Points on a hilly landscape, in no order, each with its height.
From any point a ball takes the steepest step (drop divided by distance) to one of its 2 nearest points. It stops when none of these is lower. Distance is the straight distance between rows; heights are no part of it.
K_597: [136 190  89 167 137  59 114 148 121 150 130 152 100 170  93 137  76 179
 127 119 104 124  80]  (h 62.3)
K_466: [118 158 153 108 117 145 145 181 133 119 100 151 120 138 196 134 121 146
 137 145  93 207 136]  (h 29.4)
K_796: [124 175 148 121 130  62 137  99 145 119  85 159 108 218 136 140 107 133
 110  99  69 143   8]  (h 42.0)
K_225: [105 158 160 116 121 105 119 129 157  76 128 112 141 122 194 136 156 103
 138 117  93 141  88]  (h 23.8)
K_353: [ 86 175 114 167 119 145 111 108 138 114 109 184 121 156 154 163 129 137
 125 141  91 161  65]  (h 24.5)
K_326: [121  69  71 182 127 122 116 119 114 104 156  94  73 140  91 176 127 135
 122 135 137 115 151]  (h 56.9)
K_94: [155 171 171 147 140  37 114 124 130 129 112 144 117 141  82  79 141 168
 149 119 158 144  67]  (h 45.6)
K_947: [141 138 150 144  74  96 154  81 112 127 114 150 132 150  86 107 171 172
 140 165 175 110 100]  (h 53.4)
K_985: [ 85 125 127 118 126 105 150 106 143 114 130 110  74 158 150 166 124 152
 131 164 109 143 167]  (h 53.7)
K_786: [118  91 136 128 194 148 142 166 114 117 172  95 152  99 104 182 128  92
 100  98 134 112 190]  (h 45.9)
K_186: [133 152 101 115 111 164 171 169 117 142 104 175 120 133 194 107 133 171
 125 136 145 173 161]  (h 36.3)
K_491: [131 200 140 155 120 108 137 129 105 120  85 183 154 149 124 144 130 165
 134 116  71 152  39]  (h 31.7)
K_984: [151  97  97 122 150 162 107 184 129 149 143 150 127 136 121  58 135  83
 111 112 138 174 177]  (h 53.1)
K_263: [140  74 167 127 133 138  92 132 135 139 139 118 123 111 124  69 154  80
 167 131  80 156 133]  (h 47.2)
K_955: [104 165 137 130 114  95  87  90 168 123 121 155 138 173 129  90 123  87
 131 109 102 113  39]  (h 49.6)
K_635: [132 106  88 135 111 182 101 124 118 184 115 123 116 114  99  89 102  92
 125 132 129 135 134]  (h 24.1)
K_908: [165 165  98 139  90  81 157 137  95 134 131 164 186  88  73 144 140 167
 197 166 181 123 161]  (h 69.3)
K_121: [143  80 195 128 114 169 118 135 132 125 121  89 121  90 164 113 147  79
 151 143 114 131 133]  (h 45.3)
K_735: [104 123  99  93 164 176 108 141 125 168 128 102 108 124 134 167  79 130
  64 104 172 113 132]  (h 28.9)
K_451: [135 176 146  82 116 160 139 139 122 178  87 138 146 128 146  93  84 145
 117 128 104 133 120]  (h 13.3)
K_954: [103 136 107 142 142 173  93 118 130 179 113 111  82 110 110 161  82 133
 138 157 134 137 126]  (h 28.1)
K_535: [110 155  79 151 124  67 113 130 137  70 173 128 144 139  96 117 134 139
 103 111 176  97 115]  (h 59.3)
K_661: [133 167 126 103 178 130 103 194 155 102 138 151 157 107 158 104 122 153
 101  82 119 139 119]  (h 58.1)
K_42: [168 153 114 178 100  86 108 152 111 123 115 145 105 117 106  71 128 187
 146 115 184 144  82]  (h 42.5)
K_432: [121 195 159 158 138  98 102 136 101 122  88 134 118 114 130 167 111 168
 140  98 119 153  36]  (h 36.5)
K_72: [103  83  78  86 116 132 138 151 122 126 135 122 127 164 127 122 116 117
  68 102  96 149 166]  (h 21.5)
K_519: [134 139 184 112 102 105 137  74 113 142  83 111 123 137 102  89 130 148
 139 137 146 119  59]  (h 50.7)
K_864: [152 138  73 132  98 139 135 148  83 151 121 173 180 122 107  90 121 176
 110  84  89 111 104]  (h 30.4)
K_125: [115 102 146 149 147 129 103 158  79 163 155 108 105 136  82 130 129 135
 115 114 129 156 151]  (h 30.0)
K_384: [100 157 118 111  90 138 136 127  92 117 116 123 170 123 167 152 113 134
  79  98 115 105  85]  (h 11.5)
K_99: [112 121 134  81 113 118 138 118 120 117 133  86 150 119 137 114 119 118
 133 134 124 110 155]  (h 68.7)
K_265: [111 173 107 146 134  99 121 131 116 151 133 140 129 123  91 145 111 146
 174 161  96 148 145]  (h 65.0)
K_366: [137 140 216 142 128 126 161 135 105 105 136 100 155 118 141 137 172 129
 147 124 155 122 141]  (h 38.6)
K_946: [125  61 123  89 107 157 148 161 118 126 139  96 142 130 129 115 126  64
  97 134 113 143 207]  (h 14.4)
K_454: [156 153  79 138  83 153 163 138  88 139 118 202 151 107 162 107 159 161
 155 143 172 167 145]  (h 38.7)
K_380: [105 183 138 136 102 112 164 140 166 112 126 159 114 180 164 116 140  98
 138 156 148 152 151]  (h 46.7)
K_214: [111 113 166 107 155 125 100 133 191 125 152 164 103 181 145 102 167  91
 103 148 107 162 129]  (h 42.4)
K_990: [113 102 164 119 156 194  88 142 117 177 128  90 108 107 152 211 108 118
  79 124 157 134 120]  (h 32.6)
K_973: [134 170 174 121 151  99 112 128 115 151  98 114 125 120  97  96 120 163
 152 127 145 145 105]  (h 48.1)
K_124: [120 162 158  70 134 131 104 124 181 124 111 129 130 131 186 121 107 104
  95 111 113 129  62]  (h 29.3)
K_915: [177 183 108 154  77 127 161 128  93 175  96 169 145 144 118  97 102 194
 120 123  94 101  68]  (h 25.9)
K_35: [115 174 124  94 140 128 123 188 102 171 118 142 154 139 133 140  78 140
  98 111  75 143 127]  (h 20.5)
K_914: [103 138 135  87 146 139 110 109 191 153 115 153  86 179 159 110 120 128
  83 135 131 126 102]  (h 35.2)
K_219: [134  78 136 171 107 162 144 102 103 158 136 146 122 130  77 134 173 133
 169 172 124 144 179]  (h 13.4)
K_343: [110 156 150 115 169 147 107 140 149 163 139 151 141 150  86 104 141  96
 117 142 157 123 159]  (h 52.3)
K_992: [147  75  62 115 118  86 153 135 115 116 158 148 114 149 104  92 167 136
 145 121  97 157 185]  (h 53.0)
K_472: [124 115 214 136 185 139  92 141 113 160 144  97 111 122 107 158 136 133
 133 113 156 145 124]  (h 36.0)
K_25: [148 102 130 141 165 152 148 161 148 113 139 145  92 117 168 138 155 144
 165 155 123 169 203]  (h 6.5)
K_952: [107 104 144 133  93  84 122 100 106 128 119  86  83 158 128 142 125 132
 155 151 100 149 126]  (h 55.9)
K_448: [123 119 174 101 158 140  96  89 171 160 121  92  86 124 126 124 115  93
 169 151 132 116 129]  (h 37.8)
K_85: [138  82 141 136 143 235 143 153 135 143 114 127 135 107 161 175 108  70
 111 165 130 141 204]  (h 38.4)
K_425: [138 194 136 146  54 109 160 122  90 138  79 139 159 118 114 111 102 165
 144 145 147 118  81]  (h 21.6)
K_759: [123 108 118 150 129 112  83 110 117 137 122 133  80 148 118 103 123 173
  99  93 126 129  59]  (h 36.4)
K_927: [116 154 128 147 128 115 137 158 125  90 136 158 107 130 177 148 172 161
 163 140  95 184 150]  (h 20.1)
K_32: [133  67 107 108 141 118  99 148 137 139 148 142 119 145 102  75 146 109
 140 128  66 170 171]  (h 49.8)
K_824: [182  87 113 185 153 117 207  98 145  95 156 126 150  71 126 167 132 106
 188 166 105  80 202]  (h 23.9)
K_690: [161  70 104 161 131 192 153 116 110  67 133 108 164  60 145 146 151 121
 133 115 156  85 147]  (h 32.1)
K_905: [104 171 133 133  50 120 150 130  76 145 101  92 135 136 151 145  88 138
 115 124 150 112  87]  (h 17.2)
K_104: [144 156 216  93 166 112 140 140 132 134 117 120 151 122 123  81 160 137
 148 132 140 156 141]  (h 44.0)
K_130: [100 145 142  77 149 114 121 137 146 133 120 145 136 164 147 151 121 152
 106 132  53 153 126]  (h 28.2)
K_23: [123 146  90 142 118 119 143 112 113 104 140 135 152 114 103 120 146 149
 129 122 188 102 164]  (h 57.7)
K_412: [101 126 136 111  99 106 177 103 139 122 140 124 104 183 145 129 147 114
 135 164 164 127 195]  (h 50.6)
K_141: [122 124 148 114 174 172 110 174 136 148 149 102 144 106 126 148  92  62
 125 131 164 125 191]  (h 43.4)
K_863: [137 111 112 213 141 113 149 150 148  94 176 117 105 106 133 139 136  61
 165 127 148 100 163]  (h 37.7)
K_961: [115  69  89 105 143 162 124  86 132  83 141  80 138  93 125 176 141 128
  82 106 132  75 125]  (h 41.3)
K_951: [115 125  83  81 142 133 136  90 155 128 131 159 139 142 115  98 135 181
  93 115 111 104 143]  (h 34.6)
K_402: [124  92  78 114 117 116 127 120 125 124 147 170 143 194 120  82 128 159
  85  97  68 129 122]  (h 28.8)
K_272: [ 99  93 116  88 138 148 107  88 157  82 142 129 150 137 140 143 151 149
  84 111 105  95 113]  (h 38.8)
K_521: [122 172  58 130 149  65 118 144 141 131 158 134 121 154  97 132  95 153
  90  95 135 102 119]  (h 60.8)
K_917: [122  71  89  69 142 186 118 131 175 105 132  99 156 114 168 159 111  44
  70 131 149  97 165]  (h 30.9)
K_780: [146  52 141 122 145 161 136  88 155  93 152  77 129  67 150 182 125  89
 128 121 120  54 134]  (h 42.8)
K_860: [124 141 196 101 132 119 119 108 117 168  82  97  80 154 128 103 111 128
 104 101 145 156  38]  (h 53.6)
K_613: [147 107 115 131 133 167 169 106 156  94 124 112 132  89 163 158 126 110
 182 168 120 100 197]  (h 26.8)
K_621: [131 132  93 199 111 140 126 128 154 112 141 137  74 118 161 119 137  87
 171 149 141 141 142]  (h 39.9)
K_501: [139 152  92 115 101  93 130 125 103 169 121 151 144 132 104  91 119 137
 169 139  60 161 146]  (h 66.3)
K_309: [129 148 159 123 127 134 101 130 138 178  88 155  98 176 133  95  91 108
 120 121  87 165  45]  (h 53.3)
K_564: [145 115  88 130  80  82 153  96 105 120 140 158 152 150  82 110 164 177
 126 129 152 112 145]  (h 55.7)
K_693: [151  82 133 113 134 209 158  99 157  83 113 140 151  80 174 127 154 139
 130 152 154 113 174]  (h 29.7)
K_873: [119  97  73 197  99 163 155 113 110  56 145 117 133  98 159 172 137 101
 110 131 155 101 133]  (h 34.0)
K_733: [158  76  95  85 142 184 146 129 182  97 128  89 134  80 163 144  99  64
 134 153 126  94 192]  (h 29.1)
K_524: [126 153 127 114 174 111  93 135 162  84 151 120 162  87 141 110 145 133
 133 106 131  92 109]  (h 59.7)
K_726: [178  81  89 198 144 167 215 125 121 105 146 158 161  80 114 164 149  74
 181 145 144 109 205]  (h 21.0)
K_179: [134 116 145 151 157 174 118 104 112 164 127  96 112  93 107 167  99 135
 154 159 179  96 147]  (h 31.1)
K_468: [123 104 173 144 178 158  98 166 169 120 171 146 112 146 124 118 165  85
 102 125 150 145 166]  (h 48.0)
K_289: [141 113 197 148 183 153 143 122 128 125 143  90 118 112 121 152 133 118
 152 134 187  95 170]  (h 34.3)
K_462: [166  84 109 188 104 143 182  96 105 139 150 166 135 100  81 147 186  94
 192 176 157 126 192]  (h 20.2)
K_747: [110  93  86 183 127 122 129 145 118  61 168  93 134  89 153 190 125  59
 133 107 121  96 138]  (h 35.6)
K_132: [ 90 154 116 148  86 117 103 125 106  99 123 130 150 127 160 158 135 119
 134 121  84 145  71]  (h 17.9)
K_95: [131 177 116 122 159  69  96 123 133 192 123 127 112 143  62 128  83 142
 141 134  88 112 110]  (h 63.6)
K_195: [137 130 121 117  63 109 146 120  90 151 109 120 143 130 114  74 130 127
 159 152 123 142 146]  (h 67.6)
K_740: [115 136 160 102 148  78 129 108 161 110 121 142 115 189 156 131 126 170
 117 111  60 166  60]  (h 35.7)
K_509: [100 124 104 102 120  64 106 107 105 150 136 114 138 155  56 113 102 141
 115 122  91 105 121]  (h 64.9)
K_66: [165 125  92 157  39  82 163 134  86 128 127 116 157 103  91 112 143 128
 201 168 161 139 153]  (h 68.6)
K_435: [164 170 147 124 100  40 156 123 132 128  94 126  90 178 111  90 121 196
 127 126 140 131  65]  (h 48.7)
K_945: [164 143  57  93  89 150 172 138  80 157 110 191 189  92 127  88 144 166
 142 101 122 125 145]  (h 34.2)
K_128: [119 178 176 101 166 145 116 100 195 127 100 116 114 120 163 135 113  98
 135 142 166 119 100]  (h 33.9)
K_205: [ 87 133 168  90 121 100 107  76 146 123 131  90 116 134 140 189 130 122
 124 117 133  98  81]  (h 69.0)
K_322: [141 100 125 163 119  88  81 122 115 134 144 101  82 128  90  79 132 155
 124 116 176 118  98]  (h 39.7)
K_112: [143 132 172  49 145 148 129 167 110 143 100  91 155  99 157  94  94 173
  99 108 117 137 136]  (h 20.4)
K_534: [113  70 130 150 135 152 129 141  92 137 148 135 117 135 108 167 163 143
 131 132  85 164 176]  (h 22.7)
K_982: [127  82 171 148 111 175 110 103 127 123 136  79 131  73 153 152 129  91
 136 119 126  86  88]  (h 44.1)
K_381: [122 184 168 128 168  63 111 122 138  69 138 111 145 110 115 140 156 165
 135 108 154 106  86]  (h 61.3)
K_270: [ 88 132 145 105 120 112 133  80 119 134 132 102 114 154 106 172 127 166
 101 144 165  74 126]  (h 67.7)
K_637: [136 154 127 148  99 154 135 169 154 128 132 157 126 121 181 103 136  73
 169 153 145 172 166]  (h 42.7)
K_715: [128  69  98 140 124 179 125 140 139 125 133 121 144 103 104 111 147  63
 134 129 121 114 167]  (h 19.7)
K_100: [115 144 125 185 139 129  88 115 129  92 134 169 109 136 140 141 161 168
 121 108 136 144  58]  (h 31.2)
K_682: [143 129  83 109 158 145 124 190 130 110 144 170 162 120 128  73 141 144
  84  73 139 150 165]  (h 55.8)
K_789: [129  83 154 134 161 224 121 130 133 146 133 122 124 127 156 182 123  86
  73 131 182 108 156]  (h 35.8)
K_399: [132 110 185  82 169 133  85 143 186 163 143  83 112 111 136 131 109  52
 124 137 133 123 156]  (h 40.8)
K_184: [106 156 148 100 106  74 139  98  92 161 116 102 156 143  59 147 103 183
 118 147 139  94 122]  (h 66.2)
K_356: [132 129 138  95 154 173  98 156 105 140 120  92 146  97 153 127 101 150
  87  98 179 112 114]  (h 25.2)
K_600: [129  80  39 156  92  77 137 115  98  90 150 105 112 127  88 142 138 140
 139 134 121 134 156]  (h 55.5)
K_665: [140 192 141 131 134  63 105 122 153 143 110 147 124 180 127 109  90 108
 103  69  94 108  11]  (h 46.3)

For each start below, name the point where the ball stops.
K_984: K_946
K_85: K_451
K_786: K_946
K_521: K_946
K_454: K_384
K_952: K_613
K_908: K_946
